A landscape with many peaks, sampled at points; each row gives a point and its height.
A climber steps from a point to the highest of its 2 nearest points, and stops where none of them is higher. Distance is the straight distance between rows; heights are no part of it.
zuf height 293: [  9  12  25  42  17  43 -34 -15  17   3  24   6  26  -9 -33 -17  44 -32
 -18  -6  -9 -27 -14   2 -11 -31   3 -12 -27  13  29  44  13 -43 -11 -28
  75 -21  20]
sef height 557: [  0  42   1 -33  48  22  -4 -16  -8   5  10 -13 -36  12  10 -12 -17 -28
  12 -25  -3  14  30  11 -12   1  62   1  94   8 -34 -25  -9 -11  10  33
 -14 -39   0]
muvif height 191: [-33  34  -7   7 -26 -40   6  20  35 -28 -46  -2 -19  10  22   9   7  23
  20  21 -17  26  27  17 -23 -36  17 -16  30 -23 -15  16  31  -3  -3  -4
  12 -28  -1]
tato height 732: [-31  -6  31  66 -39  31 -35  -2 -28  29 -11 -22   3  15 -23  -6 -26  31
 -31  46   3  44 -27 -27 -30 -16  -4   4   1 -37   0  16  18  15 -37 -13
  27  18  59]
dusi height 192: [  8  40 -25 -63  40  19  11  16  49 -18  21  10  -5 -19   8 -18  -3 -35
 -10 -40 -33   1  52  36  12 -16  19 -44 -50 -18 -43   5  13 -21  14  -2
  44 -45 -45]
Veva height 695: [ -1 -22  -2  50 -60  -5 -63  -5  -9  18 -10 -11  18  -6 -32  26  -7  26
 -13  51  25  37 -39  -1 -29  -5 -33  41 -46 -23  23   4  13   3 -22 -24
   7  51  60]
Mebil height 359: [ 35  31  12  -4  10   8  34   3 -19  29  -4  34 -28   2 -41 -17  33  -3
 -45   1  17 -44  -4   2  -3   2   6 -23  18 -19  38   5  32  26  45   1
  12  -3 -41]
Ribi height 323: [  2 -21  30  26  13  58 -38  21   9  32  19  34  34  -1 -37 -14  33 -13
 -53 -13   6   7 -24 -20  -6 -45 -23  33  -5  12  28   2  17 -44 -14 -34
  42  -7  14]
beki height 444: [ 40  20 -32   9   1 -23  32  17 -23   8 -22  35 -41 -16 -15  -4  29   9
 -43 -31   3 -33  -8 -51  15 -44 -19  -7 -51   0  38  28 -40 -19  13   7
  24  -5  14]
Ligaz height 291: [-26  13  21 -31  12 -18 -44 -20  29 -23  10 -11  -4 -26  84 -18 -22 -16
  47   3  -9 -21  65  11  16   2   5 -62  30   6  -3 -39 -27 -17 -12  -9
  49 -30 -12]
kap height 330: [ 51  41   4 -52  30  -6  -6 -34 -16 -20   2  -2   4   3  61 -11 -38  19
 -36 -25   6  63  22  13  -4  21  40 -23  37  -6 -46 -10  -3  -5  -1   0
  21 -77 -13]
bige height 541: [-23 -40  25  26 -14  -2  -4 -15  12 -17 -11  13  61   4  15  22  15   6
 -19  14   3  52 -38 -12 -17 -31 -17  34   8 -17  -4  14  31 -31 -24  -8
   5  -4  19]
Ral height 631: [  2 -35  11 -38 -72 -15 -10   6 -16  48  -3  41 -29  19 -43  16  32 -27
  -7   6   9 -16   3  17 -24  10  19  12 -58 -44  15 -18  45  -4  19 -28
 -20  71  -5]
ved height 730: [  2  39 -35  -2 -66 -23 -37  38  17  20 -39 -11 -37  47 -10 -12   9 -11
  11 -12  33  -5   4 -44  27  -4 -10  32 -10  -6  -5 -36  -8   7  14  16
 -47  62  49]
Zose height 613: [  3  -2 -13 -27  -2  -5   6 -10   4   5 -15 -29  49  16   7  29 -15   1
   8  -2   2  33  10  43 -31 -28  17  45   6  17 -25  29  29 -19  14   5
 -10 -22   4]
korul height 499: [ 17 -76  -1   1 -22 -17  31   0  16  -5   4  38  41  -3  11  32   0   3
 -55 -26  12  58 -45 -17   0 -29  12  22   6 -18 -17   0  34 -31 -13 -13
 -27 -21 -25]
fab height 386: [ 21 -22   1 -25   8  -7 -11 -21 -17 -23 -22  18  19   3  99  14 -22  59
 -32 -14  13  71 -14 -11  -6  26  20 -16  22  14 -49   0 -14 -14 -44   3
   3 -69   0]
gimu height 161: [-47  37   0  36   7  -3 -13 -30   1 -48 -46 -15  22   2  38  26  28  16
  38  38   3   8  -3  38  14 -24  16 -25  60  21  13  42  31 -25 -20  26
  33 -35  57]
samu height 666: [ 14 -28 -39 -34 -20  12  24  35   4   5   1  -4  -7  -7 -29  19   1 -11
  -8 -11 -35  22   8  27   8 -22   8  11 -80 -25 -37  35  14   6  12 -18
 -18  -5 -24]
duku height 694: [ 29 -24 -28 -54 -24   0  18   4  -3   4   3 -17  11 -29  -6  15 -10  12
 -12  21 -27  18   6  59 -22  20  13   8 -74 -38 -39  30  38  34  27 -11
 -26 -20 -81]
Podu height 335: [ -8  43 -10 -13  51  -3  56 -14  -1 -26  -4  11 -17  -5 -18 -29   7 -39
  -5 -45 -20 -41   8  27  36 -29 -11 -41   7 -10   6  28 -10  -6  37  11
  13 -41 -37]
Mogi height 643: [  8 -49  43  36  24  14 -55  13  29  -3  17  49   6 -15   4 -15 -11  28
 -18 -10  12  44 -21 -52 -34   7 -38  14  20 -10  18  -8 -15  -6 -33  -9
  22   4  12]
dud height 102: [ 14  -4   2  48 -13  -6 -30 -11  12 -22   0   3  22   1  18  14  16  27
   1  21   9   1 -25 -49 -12  10 -48  22 -26  36  39  -3 -47 -31 -23   6
  26  27  50]
Demab height 342: [  3  -7  22  30  -7  -4  34  16   3   9  -4  33  -7   9 -37  -2   5  21
 -37  19  24   7 -30 -24 -17  11  -4  21  45   2  33   1  41  31  13   4
  -8  22 -30]
fakuz height 604: [-11  -3   3  52   1  38 -45  22  22  23  -6 -16   5 -10 -35   1 -12  11
   0  22   4  28  -4  24 -26 -25  -1  36   9  21   3  37 -10 -17  -2 -11
  34   1  28]
nezog height 299: [ 27 -63  -8  24 -40  25 -11  31  24  40  -2  -8  27  -8 -44  12   8   9
 -38  44  21   4 -24  27  11  24  17  20 -43 -11 -36  -5  30  -2  12 -41
 -14  26 -29]
sug height 637: [-32  12 -21  16 -35  35  -6  17 -26  14  14   6  -8  28  18 -19 -12 -32
  12 -12 -30 -43   7 -67  45 -31 -21 -38 -23   1  15 -54  -9  -8 -36  30
 -22  43  42]
vofo height 131: [-11 -14  14  26  13  12 -38 -25   5  13  30   3  56  19  -3  -3  29  -4
   6  -3  -4 -35 -23 -18   3 -18 -27  72   5  54  18 -26  -2 -23 -29  10
 -30  23  36]
Tula height 379: [ -4  -7  52  24  40 -64 -18 -32  36 -13 -20  12  -5  -6  56 -50  10  32
  -4 -12 -16  17 -18  25   6  46 -25  -6 -18 -17  -9   9 -13  10   3 -47
  16 -33 -58]
lave height 182: [ 21   8  13  10   7   7  21  -3 -68  40  22  11  13  24 -34  -8  46  -9
 -31   5  -3 -64 -40 -11  19 -35   8  54 -15  31  34  20  20 -17   5  19
 -28  17   0]
Gutu height 571: [-27 -41   7  41  15  -3 -28   6  40  -4   2  -8  56  -8   1  28 -39  39
   9  12  31  71 -24  21 -13 -31 -25  41  27  20   3  24  -4 -22 -25  -2
  32 -25  17]
nev height 651: [ 17 -21  -4 -34 -26 -28  15 -26   0  10 -12 -19  28  11  38  18  -4  12
  -1   9  -8  21  19  55 -27  33  27  25 -35 -20 -47  12  12   5   9  -4
 -41 -22 -32]
sel height 96: [-49  78 -22  27 -22  -7 -45 -17  65  -7 -34  -8 -33  56  15  -4   9 -13
  61  -2   8 -26  35  -1  -3 -23 -29 -33  -4  18  30 -14  25   5  -2  25
  39  27   9]
zem height 232: [ -3  -2  33  15  57 -23   3  -6   1 -17   5   9 -21 -20 -14 -55 -13  39
   7 -17 -12  27 -18  45 -43  -3 -13  30  52 -22 -19  27  11  38  20  -2
 -16 -47 -59]
bal height 142: [-37  40 -27  70   3  19 -23 -17  11 -22 -24 -19 -30  16 -10  -7  14  10
  50  29 -24   0  -7  27 -11 -34  33 -36  26  18 -18  66   8 -27 -22  26
  51 -42  38]
gipop height 87: [-53  47  -6  17  -4 -39 -49 -33  52 -22 -53 -21 -48  19  68  28   5  18
  75  22  17 -16  42   9   0  23 -34 -23   3  22  33 -14  -7  11  -7  15
  36  17  18]
fomor height 724: [ 33 -19 -12  -6 -41 -29 -14  38  18 -11   9 -20   5  -7 -56   1  15  -5
   3  36  69 -38 -26  -2  32  45 -27  44 -41  36   7 -12 -14   6  27   7
 -41 110  11]
Vupo height 712: [ 26 -10   0 -33 -36 -10 -23  49 -44  46   3   2 -27  -5 -39  10  16  -3
 -32  -6  36   2  -8 -11  23  20  17  42 -45 -12  -1 -18 -26  -2  21  -6
 -30  78  55]
kuzef height 636: [  2  37  14  23 -18 -13 -45 -10  20  36 -35  -1 -12   8  -9   0   5  25
  -2  21  19   0  19  24 -51 -15   3   8 -16 -11  26  30   3  -3  18  -3
  46  24  30]
mosuk height 353: [-14  17  42  -8  58 -50 -17 -32  24 -41  14 -11  14 -27  57 -29   4  -4
  33 -24 -46  21  14  50   4  30 -17 -15  13 -13   5 -10  -4  12  14 -61
  33 -52 -51]
solig height 267: [  4 -45  21   8 -25 -16   3 -18  45  -9  -3  23  23  -9  26  17   6  -5
  -3 -13   0  -8  25   9 -12  37   4 -19 -31 -19  -4 -27 -14 -23  -2 -26
  -5  10 -31]
Mived height 298: [ 30  26 -10  19  57   3  49 -37 -22  -8  -7  -2 -22 -12 -57 -38  25 -21
  -3   3  -3 -42 -36  46  13 -18   8 -19  24   5  -4  62   4  24  47   7
   6 -34 -65]
nefe height 418: [ 20   3  -4  35  13  16  25   9  49  -2  -1 -24  33   7 -10 -14  -5  21
 -19  41 -14 -26  10  24  15  16   6  -9 -24   8 -52   3  42  27  26 -14
   8  -5 -78]
Pogol height 285: [ 29 -43 -10  45 -62 -10 -20 -11  60  22 -15  29  15  -3 -24  11   7  11
 -16  16  20 -17 -13  13  -4  49   1 -22 -58 -20 -12  -9   0 -10  -3 -40
  -5  30 -39]
vured height 596: [-20  -9  16 -47 -45 -10  19  28 -50  31 -11  19 -42  11 -35  -7  14 -32
   2  -5 -33  11  16  -8 -14 -32  23  15 -35 -62   7  -9  43  14   1  -9
  -7  46  19]
tovik height 437: [  2 -12   7 -38  44   6  71 -10  -5 -15  27 -28  11 -20  -9  -7 -42  -6
  14 -22   3 -28   9 -19  29  20 -21 -38  41  12  17 -54 -21  52  17  -3
 -35  -5 -22]
gidi height 246: [ 41 -64  15   8  16 -44  22 -26  43 -20  32  19  28 -23  34   5  12  -3
 -17 -28  10 -10  -8 -20  28  47 -21  -5 -11  29  -2 -54 -44 -14  -8 -37
 -33   0 -31]
Non height 262: [-17   3  11 -28  -3 -20 -44 -31  24 -26 -29  -5   9   8 105  16   4  21
  27   0 -14   3  45  34   4   9  38 -21   9  13 -28 -14   0 -33 -26  -9
  26 -47  -3]
Sagu height 520: [ -6  -4 -30  -2   5  82  46  12 -69  28  47 -26 -17   7 -91  11  17 -36
 -24  36  -6  -2 -45  25  13   0  33 -33 -24  15   7  38  47  -1   8 -13
  27 -17  -5]
medor height 689: [-14 -16  54  78  11  43 -31  -4  -5  -7   9  16  12  10 -23 -23 -14  40
 -14  14  16  33 -54 -26 -40   4 -25 -10  29 -29  14  28  12  23 -43   9
  33 -13  21]
dimi height 743: [ 30 -17   9 -11 -51 -46 -35  14  -9  28  -9  17 -23  12 -25  -7  22 -15
  -5   5  70 -37  -5  18  18  51  11  40 -31  -3   2 -31 -10   0  32  -6
 -65  94   4]
Gopa height 483: [ 19  25 -19  20   3   5   8   2 -43 -20   1  -1 -27 -20 -14   1   7   5
 -12  -9  -5 -13  -4 -39  -6 -26  -2 -27  -3  18  47  28 -66 -33 -11  14
  26 -23  41]
Rado height 266: [  6  -5 -17  -6  60  17  39 -30 -17 -10   9   4 -30 -19 -42 -44   2  14
  -1 -24 -10  10 -50  42 -27  -3   1  15  27   6 -28  63   1  30  28  20
 -29 -57 -66]
Raz height 542: [ 15 -30 -32 -75 -13  16  22  31 -32  -7  24 -22   3 -12 -12  40 -52 -21
  36 -22   2  54   7  -7 -22  16  13  18  -5   3 -21  -5  16  28   3  -3
 -33   8  15]
dak height 435: [-15  -1  -4  65  -8  34  20   1  40 -12  -4 -36  36   0 -24   3  -6  10
  19  47  -9 -11   1  15  -2   8 -21  -9 -18   7   1  26  30  38  -5 -18
  32   0 -16]
bufir height 82: [ 14   2 -38  35 -10  -1  39  14  21 -52   9  12   3  -3 -27  18   5  -9
   8  20 -11  -7 -31 -57  -3   9 -75 -25 -30   4  62 -19 -21  17  -4   1
  13  35   1]
geba height 154: [-14  -3  51   7 -11  -8 -15 -43 -53  30  23  47  31  23  -7   6  48  -7
 -32  33  14 -10 -59 -14 -32 -22  -2  52  36  -5  50 -16  61   1 -13  30
   0  49  24]
rebe height 530: [  2   4 -28 -12  16  45  43  40 -28  21  50 -17 -16  13 -61  -5  -8 -34
  14 -27  -4 -32 -24 -29  56  -3   8  37   6  34 -19 -16   5  31  10  33
 -69  31  18]
Didov height 56: [-26  21 -10  39 -31 -21  31   4  14 -43 -26 -23 -23 -12  29  -5 -36  23
  30  26 -30   2  13 -37  18  13 -31 -76  10  -6   7  -2 -31  36 -22  -1
  28   5   3]
Padem height 595: [  4 -76  19   7   4 -20 -27  40  20 -19  38  48   7 -25 -24  -1 -36  37
   0 -23  24  36 -41 -20 -35  -6 -58  41  26 -12  13 -35 -17  15 -14 -11
 -22  27  29]
voreb height 79: [-29  56  -6  23  -3 -41 -10 -21  10 -20 -61 -22 -39  22  39  18 -11  45
  39  43  28 -28  26 -10   7  21 -28 -17  44  30  30 -29 -38   1  -8  39
  -1  14  33]
zam height 217: [ 14   4 -27  -3  24 -14  48 -10   1  15  -9 -17  28  -6  11  -4   6 -13
 -10  -2  22 -74  20   5  60  -9 -40  -5 -48  26  14  -6 -21  -5  43  25
 -26  29 -33]
Kar height 401: [ 21 -22  28  32  12 -36  23 -19  25 -15   0 -10  36 -19  13 -29  -3  36
 -15  35 -21 -10  -8  17  -8  47  -7 -18  -5  -1 -21   9   9  50   7 -39
  -3  -9 -64]
mezus height 577: [ 11  -1 -16  -4  14  41  21  32 -34  21  32 -12  -7  16   1  -5 -11 -24
 -15 -23   3 -37  11 -66  72   8  -6  16 -21  15  -5 -51 -29  11 -11  26
 -53  30  29]
lupom height 431: [ 14 -41  -8 -35 -30   2  13  17  -3  12   4  39  31  -4  -1  33  16 -34
 -57 -20 -12  51  -3 -26   8 -56  33   2 -13 -18   0  -6  28 -57 -23 -33
  24 -20  28]
Der height 528: [ 20  -1   6  -7  17  -2  25  -1 -42  12   2   2   3   6  28   9   0   1
 -32 -21  -7 -22   9 -54  31   4   0   1   3  31   6  -9 -62  -8 -16  32
 -12 -12  26]
Regut height 218: [  5  23  40 -13   0 -59  30 -14  -3   1 -20  20 -12  25  33 -15  20   9
 -22  -8  -5 -25  11  18  -4  12  35 -18  20 -42  -8 -25  20  21  24 -13
 -21  -3 -29]
ter height 602: [  6 -15  -7 -33  -8   2 -14  26 -26   1   2 -28   3 -31  -8  27 -40   2
  25  -9  -3  49  19  -7 -43   5  13  20  31   6   7  12 -41   1   2  -2
  -4  -1  31]
bab height 664: [  6 -13  16  12 -47  -3 -34   8  -8  35 -12  18   5  17 -25  14  30  -8
 -26  11  11   2 -10 -13 -39  -2 -11  20 -33 -20  29 -10  20 -10  -3 -24
   8  45  39]
sabun height 174: [-58  35  -9  36 -17 -12  12  -9  36 -40 -37 -14  13  41  29  26   9  20
  38  21 -11   9  12   7  16 -39  -4   7  58  21   9   0  28 -26 -15  16
   7  -4   5]
kul height 703: [ 27  13 -37 -13  21  31  10  26 -21  15   0 -50 -39 -18 -29  -3 -46  12
  19  -4  26 -22  43 -21  22  46   5 -27  19  19  -4  -7 -82  17  22  14
  -7  12  25]
navi height 504: [ -4 -39  29 -18 -10 -46 -38  21  13  -5 -14  39 -21  -2  28  -8   0  23
  25 -38   7  19   8 -24  -6  25 -18  37   9 -11  -3 -34 -53 -20 -19 -10
 -56  21   8]
tipe height 254: [  4  24 -16   3  36  32 -34   6  49   8  11   6  12  -2 -10 -13  10 -30
 -11  -9 -26  -3  29  25  -1 -23  17  -8 -33  15 -28  38 -11 -36  -1  -8
  65 -48  -9]
faka height 399: [ 23  -1  41 -26  54  -2  45 -13 -36   4  14   8 -22 -34 -27 -15 -22  10
 -13 -22   6 -13 -10  -8 -10  43   1   3  63  17  16 -12 -41  43  27 -11
 -22 -18 -12]
savu height 548: [  1   7  -8  13  18  63  13 -18 -28  37  22 -28  22   5 -59  -3  22 -22
 -19  43   4 -18 -32  53  -2  -5  45  19  12  22 -18  47  51   2  20  10
   5 -12 -26]
susa height 481: [ -6 -14 -31   6  32  58  62   5  -2  -7  50  -8 -10   0 -43  13 -36 -19
   0 -24   4 -24 -17 -38  33  18  -6 -19  42  40  -2 -21  -5  37  -4  17
 -48  -1  11]
mupe height 124: [-32  58  -9  89  14   4 -79 -31  11 -19 -28   9 -29  18   4 -30  42  13
  42  -2 -11  -1 -39  14 -20  -9  -9 -60   3   6   6  85  24  -5 -28  24
  64 -27  43]
zare height 313: [  7 -34  -2  18 -63   6  19   4   6  10  -8 -18  20 -11 -52  34   7  14
 -13  71   3  -3 -25  15  -7  -2  -2   5 -17  -7  -3  -6  68  29  29 -21
  -3  52 -47]
kasom height 754: [  15  -48  -55  -33  -25    4   33   -9    9    8    1   -2   31    1
    6   13   -9  -16  -10  -20  -10  -19   20   24   36   13   -1  -14
 -115  -21  -44    6   -1  -15   -5   13  -29   15  -26]
zof height 770: [ 18   1 -22   8 -74 -45 -16  24  29  34 -26  19 -35  39  -8  15  -2  -5
 -14   3  56 -11  21   7  18  29  41  19  -8 -32 -22 -50   0 -14  26 -10
 -66  61  26]
doza height 671: [ 31  22   6 -11 -16  -4 -26  33 -37  56 -17   4 -56   1 -22  -9   9  14
 -34 -20  14  -4  17 -36 -13  15  12  20 -30 -19  19  11 -52  -2   5   6
   7  27  53]
bute height 221: [-33  52   2   4  26 -20 -14  -1   8 -21 -30  -2 -56  -3  -2 -31  -9  10
  50 -14 -17  35  27  37 -40 -36  18  -5  68 -13   2  24  -5 -10  27   6
  -6 -46 -10]
kigoz height 550: [-23 -52  11  21 -16 -48 -50  18  54 -34   2  33   1  -4  15  12  -1  26
  30  -6  14  52 -37 -24 -17   8 -37  43  38   7  -4 -33 -22 -23 -37  -8
 -44  38  32]
toz height 579: [ 15  16 -14 -13  17   8   4 -44 -35   9   4  -9  59  15  -4   3   4  -6
 -18   5   8   3 -34  57 -19 -34  30  53  25  15 -20  62  54   0  13  24
 -17 -39 -30]
gutad height 168: [  0   0  34  -8  -2 -17 -10 -31 -75  15  13  32  27  -6  -2 -14  67  -6
 -29   3  -4 -31 -47   2 -31 -49  -7  37 -18   1  50  41  39 -26   7  21
  -7  22   2]
dopin height 231: [ 15 -25 -14  14  34 -41  31 -33  33 -17  13 -20  39 -13  28  20  -4   3
   5   8  21 -46  -4 -10  61  47 -59  -6 -40  43   6 -41 -59   3   8  10
 -29  23 -18]
Peti height 482: [-46  -4   8 -51 -27  -6   0   1   5 -36  -3  15  -9  -7  59  13  -7 -39
  62 -28 -49   4  54  -5 -16 -46   6 -28  29 -28   4 -26  24 -23 -11  12
  -2   6  -3]
diz height 108: [-44  67  -4  40   1 -27 -60 -27  48  -3 -40  16 -15  26  35 -13  46   0
  38  -5 -11 -28   9   1 -10 -30 -11 -28 -13  21  22  40  10 -31 -25  20
  65 -11  15]
Til height 565: [-38  14  34 -33 -17  24  23  26 -34  15  10  20 -34  16 -16  -7   3 -43
  17  -7 -26  -3  30 -20 -35  -1   8 -23  10 -49  32 -30  63  31  22   9
   9  65  11]
niri height 92: [ 33 -12 -24  24 -19 -21 -11  21  16 -27   2  15   5 -15 -43  11  16   6
   3  24  24  -1 -60 -37 -23   2 -72  33 -41  36  63   4 -17   6   9 -10
  -4  51  14]
Punu height 143: [-28 -20  50   5  11   6   3 -37 -23  13  24  22  58  29  13   1  29  -1
 -10  13 -14 -19 -42   2 -10 -22  -1  65  41  28   7  -4  40  -2 -32  42
 -35   8  16]
nogev height 367: [ 37  16  47 -41  47 -15  21  -4 -30   9  20   1  11 -19  24 -21 -27  17
 -37 -24   6  21  15  18  -5  39  38   0  53 -10 -11 -21 -17  27  19 -13
  -6 -52 -19]
Vin height 366: [ 13 -37   6 -13   6  34 -13  21 -53  34  24  15  42 -19 -31   8  11 -19
 -59 -10   5  37 -40   5   3 -59  10  43 -17 -11   4  19  33 -33 -26 -32
  25 -24  23]
fifo height 202: [  4 -40  23 -30  23 -50  22  -1 -18  -5   4   6  10 -11  17  -9 -23  48
  -8 -21   1  39 -14  15 -43   4   1  44  51 -12 -14   5  11  40  13  -6
 -73 -16 -35]
gado height 486: [ 13  39 -22 -64  41  42  -4  19  12  18  12 -28 -31  -3  -3  -5 -37 -21
  17 -24  -1   3  69  42   2  23  31  15  18   5 -33 -35  -8   3  41  27
 -26 -14 -20]
limak height 320: [-48  22  27 -25  26 -59 -27 -40  16 -46 -13   1 -19 -26  85 -34  -9  -5
  65 -30 -39  -5  27  28  38   3 -21 -58  11 -23  19 -31 -23  -7 -13 -43
  62 -38 -36]
lam height 488: [  4 -12 -14  -3 -16  53  18  40 -28  24  33 -23   7 -12 -59  24   6 -15
 -26  36 -20  -7  -6   1  -1 -16  13 -20 -59 -20   6  30  43  13  -5 -41
  44  -6  11]
Dal height 36: [-26  19  -9  20  -2 -16  -6 -12  20 -31 -32 -37 -24 -24  73   6 -28  30
  21  34  -9   7  18 -17  32  35   4 -64  24  28 -19   2 -58  21 -33  -2
  52 -48 -10]
Tulu height 117: [-22 -16   5  52  -1   6 -62   2   1   9   6  -7  30  15  22  18  12  17
  12   3  15   1 -39 -37  36 -34 -37  58 -16  53  -4  -1 -25 -44 -53   1
 -17  -1  60]
Lefot height 696: [ 30   0 -28 -15   3 -13  10  40 -15   0   9 -28  -1 -23 -36   7 -20   0
  -9  18  51 -32   8 -18  32  47 -35   9 -19  26  18 -15 -68  16  23  18
 -28  63  37]
nefi height 237: [-10  20  16 -13 -13 -66  -5 -45  19  -9 -28   5   8   8  76  -8  20  26
 -10   6  -2 -13  30  47  -5  19  44 -40   2 -39 -21 -31   9 -19   2 -15
   2 -36  -7]
Lipi height 20: [-22   8  -1  53  14 -31 -27 -10  64 -10 -12 -28   4  19  75   8 -15  41
  12  24  -3  17  16  -1  34  52  -7 -24  -4  22 -28 -28 -36  -5 -25 -35
  34 -16 -25]
pavag height 700: [-26  22 -33   2  14   7   1  -6  -6 -16   6 -13 -59  -8  11 -11 -24 -32
  63 -31   2 -29  35 -28  23 -17  -3 -45  54  29  19  -6 -61 -12   6  38
  -9 -13   8]
fiz height 200: [ 18   9 -32  -3  -6 -10  32   1 -48   7  -4 -24  22  -4 -20  14  31  -2
  -7  -3   7 -44   3   4  32 -11 -16  38 -60  30  14  24 -17  -7  15  39
 -38  10   4]
guzon height 478: [-11 -30 -19 -87 -24  -2   1  34 -18 -20  14 -10  -3 -16  34  31 -31 -47
  56 -26   7  34  41 -17  -1 -33   5  -5  19 -21   3 -34   0 -18  10  10
 -31  19  11]
borof height 385: [ 30  29  25 -33  45  40  26  20 -11  15  18  25  -9  -9 -23 -24  20 -22
 -35 -10 -19 -41  24   5   5  14  33 -39   7 -26 -13  15  25  18  18   3
  37 -21 -23]
tal height 673: [ -1   4   1 -20  -1  36   1  19  -6   8  -3  -4 -21 -23 -15   9 -19 -16
  -5  -4 -35  24  28 -12 -30 -12  33 -24  20 -24  -2  24 -10   2  -9  -9
  35 -21  22]
bup height 443: [ 35 -43 -13  -6 -16   8  12 -15  -6  12   2  29  42  17  53  15 -21  32
 -56 -25  19  74 -38  -9  -2   7  30  10 -13  -7 -55  20  16 -19 -31  -6
 -13 -60 -11]
zuves height 198: [  2 -21  42 -29 -16 -44  20   6 -32  11  -1  28 -43   0  21 -21   2  27
   1 -19 -17  17   9  12 -44  23  30  25  16 -67  -3 -22  16  34  32 -23
 -62   5 -47]
bava height 205: [ 17   1 -28 -14  29  45 -33  11  -1  31  18 -13  11 -11 -27   1  18 -31
 -13 -37  -6   5  16  -1  12 -29   9  44 -40  36   3  38 -33 -51  -4  -9
  32 -39  18]
Zepev height 457: [-14   3  -6  14 -11  57  32  -5 -11 -25   9 -39  59  -8 -47  13  -7 -31
   0  35 -26 -20  -3  22  -2 -11   6 -45 -40 -13  -8  36  45   8  -7 -10
  35   7  -7]
vip height 652: [ -7  31   0 -27  29  68 -16 -29 -28  -6  32  -6  -3  23  33 -14   2 -55
  21 -17 -31  -9  13 -10   6  -1  64 -45  61   4 -63  -1   7  -5 -32  39
  18 -48   7]
lozo height 326: [ 12 -34   1   1 -12 -17  25  14  13  -4  20 -19  26  -6 -25  20 -14   8
   4  45  16  12 -10  -7  -3  25 -13  23  22  13   4 -34  19  38  -2 -18
 -35  39 -16]
Lur height 777: [-11  16 -28 -21  39   9  20 -20 -30 -10   2 -42 -12 -23  15   6 -52  -5
  56 -19  17 -29  27 -11  24  17 -24 -23  24  54  -3 -22 -96  20  -5  38
 -27  -7  23]
Puluk height 71: [ 18 -12 -10  50 -26 -43  47  -3  26 -48 -16  -3   1  -7   6  18 -20  35
   1  33   8  -2 -11 -44   7  35 -45 -32   7   1  40 -31 -49  28  -7  -5
   5  24   2]
Lizi height 763: [ -5  -3  -2 -18  12  44  30   3  -7 -20  27  -2  -3  -2   5  -1 -32 -34
   5 -12 -23   6  16 -40  22  -4  29 -51  37  -2 -15 -18   4  12 -28  16
  29 -22  -4]
kis height 274: [-27  46 -33 -23  37  -3  42  -8  -2 -30 -13 -14 -59   0 -19 -32 -11 -26
  40 -49 -39  14  13  50  -7 -23  19 -17  22 -19 -35  41 -13  -1  22  26
  -8 -67 -41]
Delo height 427: [ 16  30   5 -75  49  47  28  20 -25  19  28  -1 -42 -23  -5 -26 -10 -22
 -39 -20  -7 -24  48  43  22  34  20 -12 -19 -35 -22 -17  22  15  47  19
  -1 -33 -37]
Vigi height 534: [-44  12  18 -33 -41 -26   6   8   5  -5 -18  35 -40  20  39  -6   2 -26
  23 -19 -18 -10  33 -26 -25 -20  19 -48  13 -69  22 -51  40  12   1  19
  -6  52  17]
Beme height 686: [-41  47 -39  10 -59  10  10  12   1   7 -30 -17 -26  49   7 -13  -4  -5
  31  10  -3 -22  24 -48   8 -28 -16 -20 -12 -22   7 -39  10  12 -21  31
  -6  54  45]
Zesa height 150: [ 40 -10 -19 -67  28  83 -35  41  -4  32  37 -18  -2  -5 -48  15   3 -25
 -23 -18  12  -4   7  11   8  15  11  19 -33  32 -18  17  -8 -17  10 -17
  18 -23  -7]

For each start below, name the point where the climber stops.
kap -> tato
lupom -> tato
Dal -> Lizi
lozo -> Lizi
Non -> duku
sel -> Podu
Peti -> tato
Zepev -> duku
Punu -> Lizi

Call two points neighbours if one is among the 2 nearest of the other. Go from one point of each pair to the other, from neighbour to neighbour, staying as high as possible. Name the lowest point that can't be avoided.
Lizi / tato -> guzon
zof / Lur -> Lefot
duku / Podu -> zuves
